Points, in no order, along strands that fork, close into loops and pass close to each other.
Two points are linked if the straight distance between their rows is under 101. Some points are linked to none.
K_878: [-21   8 -25 -28  13 -15  10  27  13  12  12 -22  25  23   9  -9  -1   5
 -13 -50  28 -18  11   1 -13  -1 -22 -18]
K_385: [ 24 -18  15  25 -29 -17 -35 -55   5  28 -15 -12  -4 -11  14 -16  -1  17
  13  22 -15  13 -25 -20  21  30 -19   8]
K_414: [-28  -9 -42 -31 -37 -24 -23 -16 -55   6  12  21  30  22  -9 -21 -24  -8
 -24  24  16 -34 -30 -42 -27 -10   7  -4]
K_300: [ 57   7  14  -6 -26  -7   5  24 -14 -12  -2   7 -38  33 -19   0  20 -47
 -16 -20   0  29  16  -9   0   0  32  21]
K_55: [-27 -40  -1  12 -44  -2   8 -37 -37   2   8  17  12  37  21   4 -21  36
  -2 -34 -33 -39  15  -9  36  -4  10   8]
K_57: [-17 -10  -3  15 -10  21  18 -16 -16  24  11 -14  69 -38  26  -5 -48  -2
  -2  -1 -13   2 -23 -12  45  41   2  20]
K_105: [-23  -5   3 -12 -33  -6  10  -4  37  17  -6  30 -11 -45 -18 -44  17  14
 -22  -8 -19   8   9  -8  53  44   8 -27]
K_982: [ -5  23 -10  -3  21 -33  24 -10 -10  23  -6 -11  32 -29 -26 -30 -33 -16
  15   0   1  41  -1 -47  22  15  44  25]
K_895: [ 43 -23  15   9 -17  -1 -10 -34 -20  28 -12 -14  16  -9  17 -22 -27   4
  11   7  12  16 -35 -40  25  16  10  34]
K_13: [-21  29 -22 -36  26  -7 -15  51  -8 -23  18  -2 -17   7  48  19   1  12
   2   4 -17  11   9  16 -30 -37 -21 -32]
K_302: [ 18  -9  16 -19   3   9   2 -23  60  -1 -15  29  -9 -13  -6 -16  36 -22
 -41  11  10   3   9  -8   2  13  26  36]
K_368: [-29 -39 -23  11 -27  15   7  33  -6 -23  23  22   6 -11  15  -1 -56 -40
 -20  -4 -35  -9 -35  10 -16 -19  16 -19]
K_673: [-47 -21  12   0  37  45  29  15  10 -11  20 -11   2 -31  37  20  39  28
   0   4  -3  -4  46  41 -20 -21 -12  19]
K_100: [ -7  13 -11  17  41  -9  -9 -27 -17 -24 -21  34  40   2  -1  10  40  17
  -4  11 -46  -8   0   9  -3   2 -17  -3]
K_325: [ -1  22  -3 -22  -1 -20 -14 -19 -22   6  -8  -4   6  46 -21 -23  -9  21
  37  17  68 -21 -18 -31   4   8  -6   1]
K_921: [-36 -28 -11  10  21  -6 -14 -17  -3  -6   9 -54  22  15  27  -2  51  31
  -3 -23  15  18  42   0  -9 -37 -20  32]
K_363: [ -8  26   0  -5  36 -14 -19   8  11 -12  27 -39  -5  -2   9  28   5 -32
  -3  38 -19  34  14  22 -54 -20  -3  19]
K_512: [ 19  13  13  -5   6   4 -29  -1  -8  10  -2 -35  -1  20  -2  17 -52 -26
 -17   8  33  -9 -43  26 -31 -19  -1 -26]
K_725: [ 30  10  14 -22  -7  21  15   7 -17  28 -18 -31   4 -45  -8 -33  27  17
  25 -23  17  49 -15  10  66  32 -17  -5]
K_27: [  4  17 -13  -2  24   7 -12  21 -42   0  -1 -21 -11   3  47  28 -21  14
  10  -6  -7   7 -17  33 -22 -42 -21 -30]
K_587: [ 17   8  38  21 -18 -21 -32  -8  10  -7 -28   7 -50  47 -43  -8  -7   6
   7   6  45  -8  -2 -19   6 -10  24 -21]
K_521: [ -2 -16   6   9  -6  31  49   5   7  11   0  -3  10 -11  50  12  -7  48
  11 -46   7 -13  21   9  52  -1 -11  -1]
K_611: [ 17  30  14 -36  20   9  16 -13 -12   6 -12  49  -3  -1  -6  -2 -15  37
  28  42  15 -31  -8 -25  10  22  -1  10]
K_925: [  9 -13 -18  37  -2   8  -5  15  -3   0   1 -30 -20  -2 -26  12  36  26
  46   6  24  -7 -12  18  -5 -10 -43 -34]
K_967: [  0  -6   8  15   3  27   5  13 -34  12   2 -31  36 -53  28  -8 -14   1
 -11 -10 -21  27 -15  11  23  17 -30  12]
K_239: [ 33   4  45  -7   0  -2 -25  -2   2  -7 -10  13 -25 -17   9  -3  -5  -7
 -28  18  -2  36   0 -18   4 -22  16  -7]
K_735: [-11 -21   6 -24  20  34  42  22 -19   5   0 -17  13 -14  45  -5  19  43
   4 -38  32  -2  29  -3  14 -18 -23  18]
K_126: [-35  13 -25 -25  18  21   8  22   6   4   9  -1 -11   7  55  29 -50  41
  31  15  21 -40 -27  14  -8 -32 -14 -39]
K_237: [ 41 -10 -14  13 -41 -11 -16  -9 -12  -2   1  15  -8  19  32   4  16 -27
 -34 -14 -61  26   4  -3   9  -5  14  28]
K_914: [-20  -4  50 -14   3  19  13 -16  25   5  13   2 -57  28  -1  38 -36  21
  -3   9   2 -40  21  42 -24   8  -1  13]
K_567: [ 29  -4  36 -16  13  16 -11 -39 -46  20 -12 -32  20   1  35 -14 -13  27
  18  21  21  21 -13 -25  15   4 -13  51]
K_686: [  6 -44 -50  -8 -13  19  14   4   9 -10  13   8  21  -2  27 -13 -14   5
  26   1   3 -37 -47 -18 -12 -12 -22  -8]
K_241: [  0 -14  -4   1 -23   1  14   1  16  19 -12 -12  12 -39 -25 -46  28   9
  12 -26  13  21  -7  -2  57  35 -12  -8]
K_984: [-20  20 -11  25  28 -43 -38 -24  -6 -20  10  -2   3  18  17   4   2  25
   4  33 -25  22  28 -35 -12 -42   8  27]
K_188: [-14  24 -12 -17  -4  -8   5  24  36   9  -8  19   3 -11   4 -13  24 -12
 -39 -56 -25   3  36  25  31  34  -7 -14]
K_825: [ -4 -40 -20  11 -17   2 -21   7  20 -25   3  38   1 -10   2 -11   2 -21
 -24  12 -35  -7 -30   5 -29 -20  -5 -24]
K_941: [-39  27  23 -43  10 -42   5  24  21   8  29  -4 -35 -11 -21 -10 -27   0
   8  14  15  17  32 -27 -13  -4  21   2]
K_455: [-37  -1  -4  -6   4   4 -26  15  14  -1   1  22  11  -9  34   2  -7  45
 -20  -2 -22 -24  -8  12  14  -2 -30 -46]
K_136: [-16   0 -21 -10 -35 -33  -5   1 -54  20  22  -3  22  -5 -11 -14 -43   2
  -4  17  -5  -2 -10 -38  14   0  24   4]
K_660: [-12 -19  -6   0 -18  49  17  21 -58   8  27 -34  14  -4  31  16  -9  31
  31 -19  26 -28 -12  33  27 -18 -39 -32]
K_854: [-21   8  21 -45 -11 -19 -18  -2 -47   7   8  -4  12  29  -2 -22   4  36
  11   4  31  -5   6 -13   4   2 -22  -5]
K_780: [-18  14  -1   6 -27   1  14 -13  10  27  22   0  20 -11  21   5 -68   9
  12  -2  -9 -18   6 -11  56  40  19  -4]
K_991: [ 24  15  31 -23  -5  22   8 -26  12  27   0 -11 -35  35  -1  33 -26   5
   7 -13  19 -45   0  36  -8  17  -6 -14]
K_36: [ -3 -23 -30   1   5  -6   3 -11  20  -5   3 -20  20  -3   2 -36  69 -14
  15   1  30  28  13 -31  -9  15  -1  64]
K_15: [ 13  -8  50 -31 -27 -14 -40  -5   5  -4 -26  17 -21   8   7 -37   7  19
 -48   1  32  21  -4 -30  15 -18  11 -10]
K_397: [ 52 -21  -8  36 -25  11 -16 -19   8   4  -5 -29 -24  -4  48  26   0 -14
  -7 -13 -37  26  -5  18  -4 -20  -2  15]
K_901: [-11  27   3 -21 -19  -1  15  17 -25   9  -4  59  15 -29 -40 -15   1   3
   9  25  -7 -20 -13  -3  26  42   3 -48]
K_268: [ 44  29 -17 -26 -11   3 -15  15 -36  28   0 -40  26  15  17  -5 -24 -18
   4 -22  40   7 -30 -13  12   7 -18  -9]
K_944: [ 11  35  44  25  22  -4 -41 -22  23  -3 -53 -25 -23   8 -16  -6  27 -22
  -1  19  38  31   3  24  -9  12   0 -19]
K_599: [  7 -31 -12  34 -29 -20 -36 -13 -12  -3  -6 -33   9  39  -9 -11  15   1
   1 -15  13 -15 -24  -1  -7  -1 -24 -12]
K_513: [ -5 -11  45 -29 -20  -4 -37 -13 -33 -11 -17  29  -2  19  11 -12 -35  29
 -44  -4  10 -13  -9 -10  18 -28   2 -29]
K_266: [-10  10   9   6  38  -1   1  17 -22   7  21 -44  17 -32  15  15 -34 -18
   7  26 -10  33  -3  -1 -38  -6  -6  18]
K_151: [ 39 -31 -16 -20 -37  11 -14  32  30  -2  -1   8 -19 -11   2 -39  28 -21
 -12  -3  40   7 -23 -25 -16   3  -7  -4]
K_584: [ 21 -10  17  12   7 -12 -19  -2 -26  -6 -22 -23  -2  27  42   4   9  30
 -16 -25   5  34  13 -22  14 -46  -1  13]
K_361: [  9  12  12 -53  34  23  18   1 -30  -2   9  -7  28  14   7   6 -59   5
  16  10  51 -23 -24 -22 -15 -16   4  31]
K_265: [-12  29  -1  -9  -4   2 -10  29   1   5 -12  39  26 -29   0 -15 -13  26
 -12  -8  -7  -8 -14   0  50  21 -30 -61]
K_153: [ 23  18 -57  17  41   1  -5  29  28 -25 -15  -3  29   7  20  13  17 -49
 -14 -10  -8  22 -14  -2 -32 -38  -1   5]
K_37: [ 14  18  15 -29   7  11  49  -7  -6   5 -21  57  -6 -20 -29 -13  10  31
  31  16  12  -8   5 -35  35  14  25   6]
K_643: [-38   7 -20  22  -5 -73 -40  -6 -14  -9  12   6  -3  17   7   3 -11  12
 -21  12 -41  18  21 -36 -11 -26   8 -14]
K_149: [-46  -9  -1 -22  11   7  60  33  31  -2  29  30   1 -27 -31 -16  16 -16
   2   5   3 -30  29  -3 -14  37  22  15]
K_740: [  5  -7  23  27 -11   6   0 -12 -29  -7   9 -21  -3 -23 -19  -2  35 -16
   6   6 -45  53  33  24  29  -4  -3  27]
K_605: [-54  17  -7 -31  19   1 -10  26  27   0  34  -5 -10   4   6  22 -67  21
  16  26  23 -47 -18   2 -24  -9 -10 -33]
K_434: [  3 -35  -8  11 -55  11   5 -50 -34   3   5  22  -9  37 -11  18 -31  10
  -5 -21 -24 -56 -12  12  13   1  19  -2]
K_411: [ 11 -10  14  65  14  -6  -8 -35 -32  -9 -25 -10  19   7 -44   5   3 -23
  -8   6 -21   8  -2  -2  -4  -5  22  17]
K_285: [ 46 -26   2   9   1  54  12  16 -15  -1 -10   4  26 -49  40  -1  10 -16
  -4   9 -24  22 -34  21  -6   9 -18  10]
K_933: [ -1  20   4   5  31 -18   4  20  -5  10   5 -36  21 -25 -17 -16 -32 -36
  -3   2   6  49  -7 -26 -10   7  14  15]
K_701: [ -2 -16 -11   8 -30  24  28  42 -14   1  28 -16  -7 -20  44  18  -6  48
  29 -33   8 -10  10  16  40  -7 -26 -34]
K_364: [ -1  -4 -37  52   2 -20 -25 -15  14  -5 -11 -36   8  33 -25  -9  33   7
  47  -4  33 -18 -15  -7 -24   8 -30 -13]
K_307: [-24   7  25 -30 -14 -26   6   3  -1  21  37 -25 -39  16 -24  10 -37  11
  42  14  23  -9  24   7 -19  12  -4   2]
K_474: [ -6 -32   2  30  -9 -10 -24  -2   4 -31 -17  16 -15   0 -27 -30  22   7
  -6  23  23   1  -5 -38 -19 -23  10   8]
K_720: [-13  14   3   0 -25   6  13  33 -13  -2  20  43 -10 -15   5  10 -11   9
  21  26 -32 -19  -5  25   9  37  -8 -34]
K_689: [ -7  15  13 -25   1  12  50  25  42 -10  12  61 -25  -5 -23  13  24  -6
   9  13  -9 -34  28   9  -8  29  23  -3]
K_591: [-36  -4  12  29   4   0  13 -25  11  -2   4  26   9 -48 -31   3  -6 -13
 -10  39 -43   4   7  -4  -2  24  20  11]
K_326: [ -1   7 -13 -15  27   9 -14  13  50   0  19 -18 -12  -3  33  26  21 -46
 -41  21 -29   9   9  36 -51  -2   3  19]
K_154: [-28  -8  43 -12  10   8  -3  -7 -21 -13 -20  40  15   0 -31 -15 -49  20
 -51 -14  14 -24   0 -22  25 -35  36 -17]
K_347: [-40 -26  -3 -23  23  25  27  39  -7   2  18 -28  16 -38  40  -2  18  23
   3  -2  18  12  19  14 -21 -10 -27   8]
K_625: [-11 -28 -20 -10  15   0  37 -21  32  13  11  -1  23 -27 -22 -30  26 -17
  15   3  20   1  10 -29  -6  35   9  59]
K_58: [ 43 -19 -16  25  13  60  15   1 -11  14 -25 -16  20 -43  28   1  19   3
  -6 -15  26 -13 -44  32  -2  -2 -31 -14]
K_492: [ 27 -23   2  32  -1  21  39 -58  -3 -10 -35  44   0  -4 -32   2  37  -2
  11  16 -10 -22   6 -15  12   1  26  51]
K_99: [  0   2  -8  17  25  -5  33  17  15   2  13 -15   2   4 -46  10 -11 -17
  21 -16  24 -12  -2  -6 -10   1   3  -5]
K_218: [-24  24  14 -13  42 -27 -42  13 -10  -7 -12   3  19 -18  24   0  -2  16
 -40  13 -35  32  13   3  -1 -17 -10 -17]
K_815: [ 13  17  21 -12  17  11  16 -35  24   1 -14  28  -3   9 -29   9  42 -38
 -29   7 -20  -4  25  22  -7  27  26  39]
K_359: [ 45   8  24   8 -10  -4   9  -1 -16   2 -10   6 -16  19 -37  19 -17 -59
 -36 -18 -22   3   2  11  -5  16  36  10]
K_534: [-41 -30 -16 -41 -53 -12  -4  19  -9   8  36  27   0   7  31 -27  -8  38
   0  10  -2 -35   4 -23   5  16 -15 -15]
K_158: [  7  24 -27  -3  -5  10   7  34  18   3 -21  -3  10   0  17   7   4 -20
 -46 -79 -22 -11  16  45  19   8 -25 -27]
K_858: [-34 -31 -26  -2 -42 -33   9  16  -6   8  37   5 -12   2 -10 -18   7  18
   6 -15 -14 -16  25 -26  16  15  -1   3]
K_156: [ 23  12  12  21  -6   4  -9  -2   4  36   1 -49 -22 -31  22  17 -16  18
  20  -7  12  27  -7   1  23   1 -11 -12]
K_654: [ 12 -37   9 -24 -13  37  21   6 -36  11  13 -26  40   3 -27 -18  -6 -18
  -4 -24  52 -16 -17   5  15  20 -13  18]
K_786: [-52  12  28 -32  16 -26  14   5  30   0   6   4 -14 -57 -21 -24 -36   6
  -5  27  -3  39  21 -20  10   6  28   0]
K_155: [ 12  24  25   0  22 -10 -42  -8  23   0 -23 -12 -19  25  -5   3   2 -34
 -24  14  30   4 -19  21 -51   7   6 -11]
K_146: [-15  -2 -33 -35   5  12 -14   7   5  11  28 -20  40  -8  -3 -13 -48 -23
   5  26  39 -27 -54 -11 -20   9 -23  -9]
K_497: [ 28  11  10  26  -4   1  -9  28   9  -4   3 -56 -35 -29 -21   2  19 -37
  -8 -19  11  78  29   9  24 -20  15  14]
K_329: [ -6 -25 -17   6  -7  33  25  35 -25 -22  24 -15   7  -9   6  19 -55 -37
  19  -8 -17  -9 -35  29 -17 -26   7 -21]
K_836: [-52 -37 -14  -4 -19   8  -1 -31  -7  -3   0  21  27  28  36 -11  -2  50
 -19 -32 -30 -55   1   8   4   3 -19   7]
K_911: [ 32   5 -27  41  -9 -19 -32  -6  -8 -33 -15  -7   8  37  12   4  24 -39
 -39 -22 -38  33   2  -9  -8 -23  27  18]
K_559: [-14   9   5 -15 -15 -11   6  17 -26   5  22  10   4 -15 -25  -1 -63   0
  14  30  19 -24 -14 -27  -7  -8  19 -13]
K_722: [ -4  11 -15  28   5 -13 -16 -25 -13   0 -27  14  27  19 -36 -17  51  12
   9  -8 -20 -16  -5  21   6  32 -37 -18]
K_491: [-49  -1  14   1 -40  -1 -16  27 -16  -3  24  26  -5  -1  50   2 -18  40
  -3  22 -50  -7   1  36  21  16 -24 -31]
K_205: [ 12  15  36 -43  24   2  -8 -24 -33  10 -13 -11   6  26  16 -13 -38  12
   5  38  35   6 -13 -30 -30   2  -3  53]
K_773: [-47 -16  -2 -34  19   3  47  12   9  -5  18   7  29 -33 -29 -34  33 -21
 -12  -5   5  10  30 -16  -5  24  13  48]
K_247: [-14  -8  -6  40 -23 -54 -46 -26   6  -3 -18  15 -14   3  -8 -22  -4  14
 -29  -4 -28  12  14 -37  24 -17  20 -20]
K_490: [-47 -17 -32 -46 -11   0 -13   4 -37  -5  28  11  55   5  10 -18 -44 -23
 -24  24  -1 -37 -43  -3 -31   8  -6  -1]
K_713: [-13   2 -16 -53  -8  -3   5  12   0 -11  -1  59 -12  35 -13  -3  10 -11
 -13  20  -8 -51 -15   1 -50  10  10  -2]
K_159: [-29  22  12  -5 -48   4  55  30  19  18  36  37  -4  -1  25   8 -41  23
  25  -3   1 -24  11   5  54  44  15   0]
K_833: [ -4  37   0  33  26 -43 -17  -8  -6  -2 -12 -41  -6  42 -31   5  28   5
  23 -29  17  20  32   4  -2  -2  -1 -16]
K_814: [  9   1  -6   4   7  13  40  14  31 -11  18  42 -25 -14 -45  13  44   1
  43  17  -4 -17  21  -1   4  16  -4  -9]
K_348: [  1  -9  12  -9  11  20  12   0   4 -11  -8   9  15  16  47  22 -37  -6
 -34 -33 -33 -15  -7  16   4 -13  18  -1]
K_671: [ 29 -15 -11  27  22  45  19  -4  28   5 -27 -21  10 -28   7  10  51  -5
  -6 -23  18   3   1  37 -14   0 -21  -1]
K_902: [-12  17   2  -8  -6 -14  -1   2  37  -3   8  16 -14 -30 -10 -12  37   4
 -16 -15 -26  33  45   4  43  12   5 -12]
K_627: [ -3  33  18 -26  40 -20  -2 -33   9  17 -13   1   3  23  21   8 -10  15
 -12  11 -21  -1  22  -1  -8  20   2  27]
K_805: [ 10  -5  41   2   3   8  17   2 -23  -1 -31  28  20  -8 -36  -8 -15  -4
 -31 -24   3   1  -6  -7  38  -5  27 -11]
K_298: [-36 -22   7 -48 -21  -7   4  -2 -16  -3   8  40   7  23   5 -27  15  60
   1   7  20 -35  12 -10  14  13 -27  -4]
K_502: [-11  14  51 -19  28 -12 -32  -3  17  -2 -18  12 -16 -14  41   3 -27  24
 -55  11 -26  26  17 -11  13 -23  11 -18]
K_705: [ -4  23   3 -12 -15  -1 -19   0  13  12   2  21   7   0 -29   0 -23  27
   1 -13  32 -30 -17   8  51  20 -23 -72]
K_516: [ -1  35 -23  26  -4 -52 -23 -22  -4   5  10 -26 -14  57   1  25  17   1
  30 -15 -19   0  20  11 -21  12 -18   0]
K_67: [-21 -11  19  14  13  41  20   6  28 -12  13   2 -10 -31  54  32  18  20
  -2  19 -38   6  22  38  -2  -4  -9  13]
K_544: [  8  20 -18  13 -13 -13   6 -10 -31  18  -7   4   4   6 -58 -13  35  -3
  15 -29 -22  -4   8  20  33  43 -10 -10]
K_74: [ 27  22 -50   2  13   9  -7  46  -1 -15 -22 -14   4   2   3  17 -17 -52
 -16 -46 -10  13 -31  33 -31 -31 -13 -22]
K_972: [-15 -12  34   3 -14  12  30 -19 -20  -1 -11  33   0 -24 -34   2 -23  -5
 -15  18 -15  -9   8  -1   6  16  36  12]
K_443: [ -3  18 -54 -26  30   7  13  55  18   0  -3 -19   7  18   4   9  -8 -35
 -20 -53  18 -13  -9  22 -35 -12  -8 -24]
K_223: [ 40   7  -2   8 -18  -8   9  30  -7  -5   6 -34 -35  14 -31  -6  39 -34
  20 -23   2  51  26  -8  24   3  18  26]
K_328: [ 11  25  11  29  23 -11 -25 -39  29  -7 -48   5  -3  16 -32 -17  42 -14
  14  16  24  16   3  -2   1  14  13   8]
K_29: [  2   7  -6   0  50  19  27 -14  19 -22 -11  44  24 -11   6  15  12  12
   1  18 -17   0  20 -27   7 -29  26  44]
K_894: [ 22 -31  25 -25 -20  12  -1 -25  31  37 -18 -26 -21 -15  32 -29  15  26
  -8 -10  53   7   3 -21   9  16 -16  25]
K_687: [ -9   0 -25 -44   0  -3 -26  54   2 -16  12  -8 -18   1  43 -10  39   4
 -34  -2  18  18  10  14 -45 -39 -30 -26]
K_458: [ -8  22 -38   5   3 -26   4  45 -25 -14  32   6   2   2 -25  13 -22 -26
  36  17 -26   2  -8 -12 -36   4  -1 -21]
K_889: [ -6   2 -15 -69  21  38  28  10 -31   1  12   5  39  34  48  17 -45  -4
   4  -7  26 -36 -31   3  -1  -9   3   0]
K_813: [-24   7 -20  27   8 -30 -34 -40  21 -18   0  13  16   8 -15 -12  36  -8
  -6  38 -15  22  33 -20 -12 -25  19  35]
K_915: [ 15 -23 -36   0  -8  -3  -8  -3   0  -8  -7   5 -14  55  -4  15 -22 -44
   7 -25 -19 -22 -37  28 -33 -25   4 -15]
K_863: [-30  17  44   9   8  31  27  33  14  -1  21  -4 -22 -45  24  22  -9   1
  -5  25 -18  26  23  46  -6  18  -1  -2]
K_267: [-17  -8 -39  19  13   4  29  48   5 -25  28  31  17 -30 -11  13 -15 -25
  35  27 -27 -15 -23 -13 -23  -4  16 -10]
K_661: [-17 -36  -3   3  33  15  14 -23  14 -20   1 -17  14  13  13   0  22  22
   4  -5  22 -13  20  -9 -35 -26 -15  47]
K_217: [ 13 -22 -15  22 -31  -1   9 -25  -5  -4   2  22 -29  49 -33  22 -10 -27
   7 -21 -22 -45 -15  17 -21   1  20  -7]
K_779: [ 61  16  -5  11  13   4  11  -5  21  16 -20  10   1   2  13  18 -10 -14
  12  -8  -6   2 -22 -15   9  12  10  -5]
K_743: [ -1 -25   2 -17 -33   0 -45  36  24 -18  -1  -4 -29  -4   5 -26  41 -20
 -48 -10  25  19   0   8 -29 -11 -21 -26]
K_693: [  6 -22  12  16   4  34  49  45  -3 -17  32 -20 -18 -22 -26  24 -20 -22
  25 -13   7  -9  -1  21 -18  -8   7 -11]
K_728: [  9  26  -3  12  36  -8 -28   5 -21 -18 -22 -12  18  16  44  14  24   7
 -34 -25 -17  41  22  10  -1 -45 -11  -8]
K_548: [ 29  13  -5  -8  -9 -31  29 -16  -7  27   6   2  -9 -15  -5  -9  -9  -4
  34  14  -3  27   7 -67  21  14  42  46]
K_682: [ -3 -13 -26 -51  26   9   5  16  31   2  15   5   3   8  73   3 -28  -2
  -2  20 -11 -10 -30 -29 -40  -8   4  40]
K_280: [  3  35  -2  33   7 -33  -4   1 -32  11 -11 -30  -5  23 -60   1   8  -4
  28 -32 -10  30  13   8  39  13   9 -10]
K_11: [-17 -22 -16 -11 -35 -21 -14  22  20  -2  35  -8 -17 -15   3 -16  34   3
  -2 -12  -8  31  33 -14   6   7 -15  10]
K_305: [ 34  18  -9  25  16 -18   8 -14  17  12 -22   3   7   6 -32  -2  15 -23
  31   8  19  -5 -18 -16  -8  28  14  10]
K_527: [-15 -23   1  45 -18 -19 -50 -15  10  -6  -7   8   6  -9  -9 -11 -16   2
 -46  -7 -32  -6 -18  -3   0 -11  -8 -41]
K_221: [-26  -3 -14 -32   9  17  15  31  15   1  37   9   7 -16   0   7 -49  -5
  23  45  25 -37 -25 -14 -25  14  -7   2]
K_530: [ 34 -14   3  20 -16   3 -29 -19   1  -5  -9 -44 -10   9  52  -3  38  -5
 -18  -6   6  51  15   1  -7 -24  -2  34]
K_616: [  9  14  33 -15  -3  -7 -15 -24  43   9 -26   9 -40  40 -25   3  -5  16
   0 -16  47 -36   4   6 -14   7  -2 -20]
K_957: [ -9  26  -7  16  48  -5 -26 -25  23 -16 -25  10  36   0 -11  -1  51  -9
 -18  13  -9  20  15   6  -3  -5   2  11]
K_378: [  3  32  -7  32 -11 -20  -6  -9 -18 -13  14  -3 -14   4 -53  16  50 -29
  15  15 -52  42  43  27  12   1  15  12]
K_817: [-24  16  29 -13  -4 -13  25 -24  -4   6  21   6 -34  29  -3  37 -33  27
  29  13 -24 -32  37  18  -9  21  10  22]
K_844: [ 24  -8  19  24  26  30  39 -20   2 -25  -6  19   0 -24 -25  12  42   9
  36  24  -9  15  26 -13  24 -16  15  41]
K_164: [  5  -1 -14  14  -1   4  -1  30  26 -21  16  18 -27 -19 -39   6  44   8
  50  22  22  -3  -3  16 -20  -6 -31 -33]
K_706: [-27  17  -6   3   1 -26   1   5  16  16   3   0   1   5 -19  -2  -2  55
  31 -24  21 -22  20  -6  35   1 -28 -45]
K_912: [ 21 -16 -13  18 -44 -23 -33 -49   3  22   6   8 -24  12  17   2  -1  -3
   7  24 -33 -16 -21  -9 -15  28 -11  11]
K_481: [-49  10  36 -16  19   2  12  32  30  -3  22 -26 -17 -55   9  -8  -9   9
  -3  20  -7  48  35  17   9   4   2   0]
K_137: [ 20  20 -30  -7  48  12   1   4  45 -11 -13   5  -3  19  19  38   7 -49
 -22   0 -24   6 -14  21 -45 -20  18   4]
K_907: [ 15 -24 -19  60  17   1 -14 -19 -11 -43 -26   4  26  24  -3   3  12 -27
 -17   0 -23   7 -18 -14 -17 -44  21  16]
K_430: [ 16 -14  -1  24   0  12 -24   3 -14   1  -3 -38 -22  -5  12  25 -24  -9
   3   7  10   1 -39  25 -42 -38 -14 -31]
K_320: [-12  25 -19 -11  16 -16  19  14  25  13   1 -16  13  25 -11   8 -20  34
   2 -59  53 -36  18  -2  20  -6  -9 -37]
K_469: [ -6 -35   3  11 -21  31   5   2 -52  17  21 -58  26 -12 -14   2  -7  13
  17 -17  55 -23 -24  21  23  -3 -36 -19]
K_519: [  7   7 -23   2  24  -2  -8   8 -23 -36 -13 -18  21  45 -17   1  57 -25
   5 -21  14   2   0  31 -44  -4 -19  -1]
K_938: [ 15   7  18   6  14  17   4 -11   2  -6   8 -11   5 -40 -21  -1  51 -23
  21  36 -20  54  22   8   9   2   8  45]
K_776: [ -6   7 -49 -10 -11 -31  -7  23 -15 -10  22   3  -7  44   0  19 -45 -19
  26 -12 -21 -18 -27  10 -33 -30  -2 -33]
K_384: [  9  14  -9  20  11  -7  34 -58  -7  -8 -32  44   6  21 -36  22  35 -15
 -18   4 -31 -31  18   2  -7   7  34  27]
K_968: [ 46  21  15   2 -13  16  -3   4 -12  40 -18 -46 -19 -38  -4 -17  13  14
  34  13  43  39 -21  -3  37  24 -20 -17]
K_463: [ 42  18  12  19  49  35   8 -24  16   1 -38   3   9  -5  26  33  56  10
  -5  -6   1   3   6  37   7  -4 -16   3]
K_839: [-22  -5 -31  22  -2  -9  31   9   3   3  25  26  11 -46 -50  -3   5 -35
  15  42 -27 -12   3 -24 -32  19  28   5]
K_16: [ 36  22 -11 -14   2  -2  -5 -20 -35   2 -17  34  18  33  -5  -8   0  21
  40  28  23 -43 -40 -26   1   2 -11   4]
K_934: [ 12  28   5  23  -5 -24  -2  -3 -20 -18  -6  25 -17  16 -41  21  14 -31
 -24  -9 -47  14  32  16   0  -5  27 -15]
K_418: [ 48 -20 -26  20 -24   9 -36   4  35   1 -24  -8   0  12   1 -16   7 -39
  -7 -10  38 -15 -58  -9 -24   8   0 -13]
K_122: [ 63  37   6   6  30  11  -4 -14  26  -1 -32  14 -30  19  36  38  10   7
   4  12 -13   7  -6  24   2 -15  -4 -15]
K_774: [ -7 -38   2  10  28  35  13 -34  48 -29   1   6   8 -14  14   8  13  10
  -6  18   0  -8  26  -8 -19 -37  13  66]
K_992: [ 23   5 -10  21 -26 -34 -35 -23  10   9  16 -21 -37  34  20  17   3   7
  31  25 -19   0  -4   7 -31  -1 -18  -3]
K_204: [ 21 -12  16  42   1  -3   3  18  23   0  -1 -46 -33 -35 -22   6 -10  -4
  15  -2  12  45   7  -8  20 -20  13  -8]
K_84: [ 25 -10  30 -47  -9  11  17 -20  32  20  -9  19 -19 -13  14 -23  24   9
  -9   9  21   9   3 -12   5  27   6  31]
K_73: [-25 -16  43 -27 -29  29   9  -2  29  15   2  12 -18 -32   8 -21 -47  23
 -19  -3  25 -19  -2  -1  34  16   9  -7]
K_279: [ 26  -3  33  20   2   6  -7  -2 -44  -1 -25 -10  19  12 -38   1 -12 -35
 -28 -15  -6  13 -16  12   5   6  14  -1]
K_848: [  5 -34   6  39 -52   3  14 -22  29 -12  14  28 -38   3   6  22  -5  20
   6  -3 -47 -29  16   4  15  -1  11  -8]
K_507: [-11  -2  41  12 -27 -38 -27 -44 -34   9 -12  -8 -45  15 -39 -11 -12   4
  -2  19 -12  22  16  -1   7  -1  18   9]
K_193: [ 17  -9  14  36 -19 -15 -31  -9 -15   4 -33 -35  -8  48 -19 -11   3   0
   2 -29  45  -4 -11 -12  19  -2  15  -7]

A tip is a point with one link. Name the tips that can be reached along the links from each point below, in the order of the rows.
K_221 => K_126
K_701 => K_36, K_654
K_320 => K_548
K_944 => K_159, K_889, K_418
K_497 => K_921, K_37, K_158, K_836, K_894

A fork is a point with three links, a tip a point with one. Leave the first point through the second and follow the links. Name the first fork or tip that comes.
K_673, K_67 => K_36
K_907, K_911 => K_805
K_643, K_247 => K_305
K_151, K_743 => K_328

How many points has the smallest loop of links through each point below? Write - if it is on no loop.
K_490 => 6
K_911 => 16
K_693 => 13
K_689 => -
K_265 => 5
K_492 => -
